Each row is a point on a landscape with many valleys, with its height.
A ball rolls from a point to the lowest of its 3 nearest points, and stops where none of them is lower. Distance is the straight distance between rows; heights are no part of it.
vina: [118 154 111 203 100 104 192 137]  height 35.8
Dagu: [165 103 130 143 134 133 103 139]  height 42.1
modab: [104 124 174 110 178  78 107 151]  height 32.8
kep: [135 125 128  76 156 146  90 114]  height 15.1
kaz: [132  83 118 124 103 131 177 160]  height 64.9
betif: [142  76 114  71 128 146 164 139]  height 60.6
baf: [135  77 114  91 121 125 174 160]  height 61.9
zof: [143  81 108  74 114 141 168 147]  height 61.4
gaku: [146  67 146  90 182 111 139 157]  height 54.5
Duzuf: [127 190 114 169 108 144 112  94]  height 5.8
goba: [103 129 152 160 141  95 116 149]  height 22.2
reve: [ 98 136 113 111 107 136 156 117]  height 51.7
Gabeb: [103 187 136 151 129 132  91 102]  height 17.5
lapa: [142  74 126 119 122 113 157 166]  height 63.4
Ledi: [190  85  98  92  90 182 143 125]  height 68.4
tabi: [160  78 165 116 198 109 101 138]  height 42.9
finif: [141 136 110 104 109 160 116 113]  height 18.4
baz: [114 205 104 171 108 156 138  84]  height 17.1
vos: [163 116 115 182  85 141 140 138]  height 56.1
Kan: [121 145 102 111 102 158 130 110]  height 46.9
mik: [149 133 105 135  90 162 120 107]  height 49.6
laku: [118 149 142 178 133 113 105 134]  height 15.9
gese: [103 141 122 177 106 113 184 142]  height 15.3
tam: [ 92 207 111 141 112 137 129  84]  height 30.1
ruvi: [162 112 120 141 114 144 107 127]  height 54.0
Ruviz: [142  70 133  69 155 130 164 147]  height 59.0
lukod: [ 91 124 159 116 153  97 124 148]  height 24.9
kalun: [169  96 144 124 159 130  87 129]  height 30.0
sodu: [161 118 115 161  90 154 127 135]  height 54.9
Furov: [168  84 159 117 178 116  95 139]  height 36.3
tugu: [ 97 142 129 169 119 100 164 150]  height 22.8
nefiz: [107 147 126 191 110 105 159 135]  height 23.5
gifa: [104 123 147  56 180 106 109 117]  height 44.5
Noze: [122 177 123 207 108 114 140 120]  height 18.7
Zazo: [134 199  99 196 100 148 143  94]  height 21.2
reb: [146  87 115 143  88 121 183 167]  height 65.9
monel: [ 88 189 144  99 146 118  75  91]  height 53.6
Tini: [119 171 142 151 142 131  74 108]  height 20.2
paka: [ 57 193 156  90 155  96  97 112]  height 54.8
rapa: [135  70 129 106 140 111 152 167]  height 64.2
Domek: [ 93 126 134  78 142 129 125 120]  height 50.7
rizom: [160  75 123  56 149 147 146 124]  height 62.1
Kadu: [124 166 129 180 122 120 107 117]  height 13.4
faf: [116 144 159 149 153  98  79 133]  height 14.3
rado: [191  76  98  85 114 177 129 124]  height 66.5
Mun: [110 152 154 164 141 103  91 133]  height 17.6
gufon: [ 85 130 136 128 129 107 149 142]  height 37.4
tozod: [103 147 111 152  86 111 205 133]  height 35.2
goro: [127 160 158 132 167 108  50 116]  height 13.0
bebo: [165  96 135 135 149 124  97 148]  height 34.3
vofa: [131 156  90 123  74 160 153 101]  height 55.1
Padef: [159  97 126 154 110 133 120 144]  height 51.3
Bope: [144 123 141  67 181 135  79 105]  height 27.7
rugun: [ 70 198 129 109 127 124 117  96]  height 43.8
Vadem: [126 179 124 189 110 133 109 108]  height 10.7
fiz: [159 136  99 157  74 168 136 111]  height 52.9
Luni: [139  67 142  55 182 127 158 128]  height 62.0
fivo: [ 89 130 129 130 118 116 167 134]  height 43.9
fomem: [114 133 110  93 118 148 120 106]  height 65.4
biven: [102 134 162 152 152  92 109 149]  height 19.9
soz: [144  89  99  93  87 149 188 148]  height 63.8
Til: [ 91 138 137 162 120 101 143 149]  height 26.0
muvim: [139 128 123 104 132 153  93 115]  height 29.5
lobez: [163 108 145 109 164 142  74 115]  height 24.8

Two balls start at each pair of points below. Name the first point that both come to, or write -.
monel and rugun -> Duzuf
rado and Ledi -> betif
fiz and vofa -> finif

Call two points neighbours if one is among the 3 nearest of the other. Go from one point of each pair to the other, from neighbour to neighbour, staying as low as possible. Name the highest point that can't be avoided.
Duzuf and kep -> reve
Duzuf and gese -> nefiz
finif and kep -> muvim
Duzuf and goro -> Mun
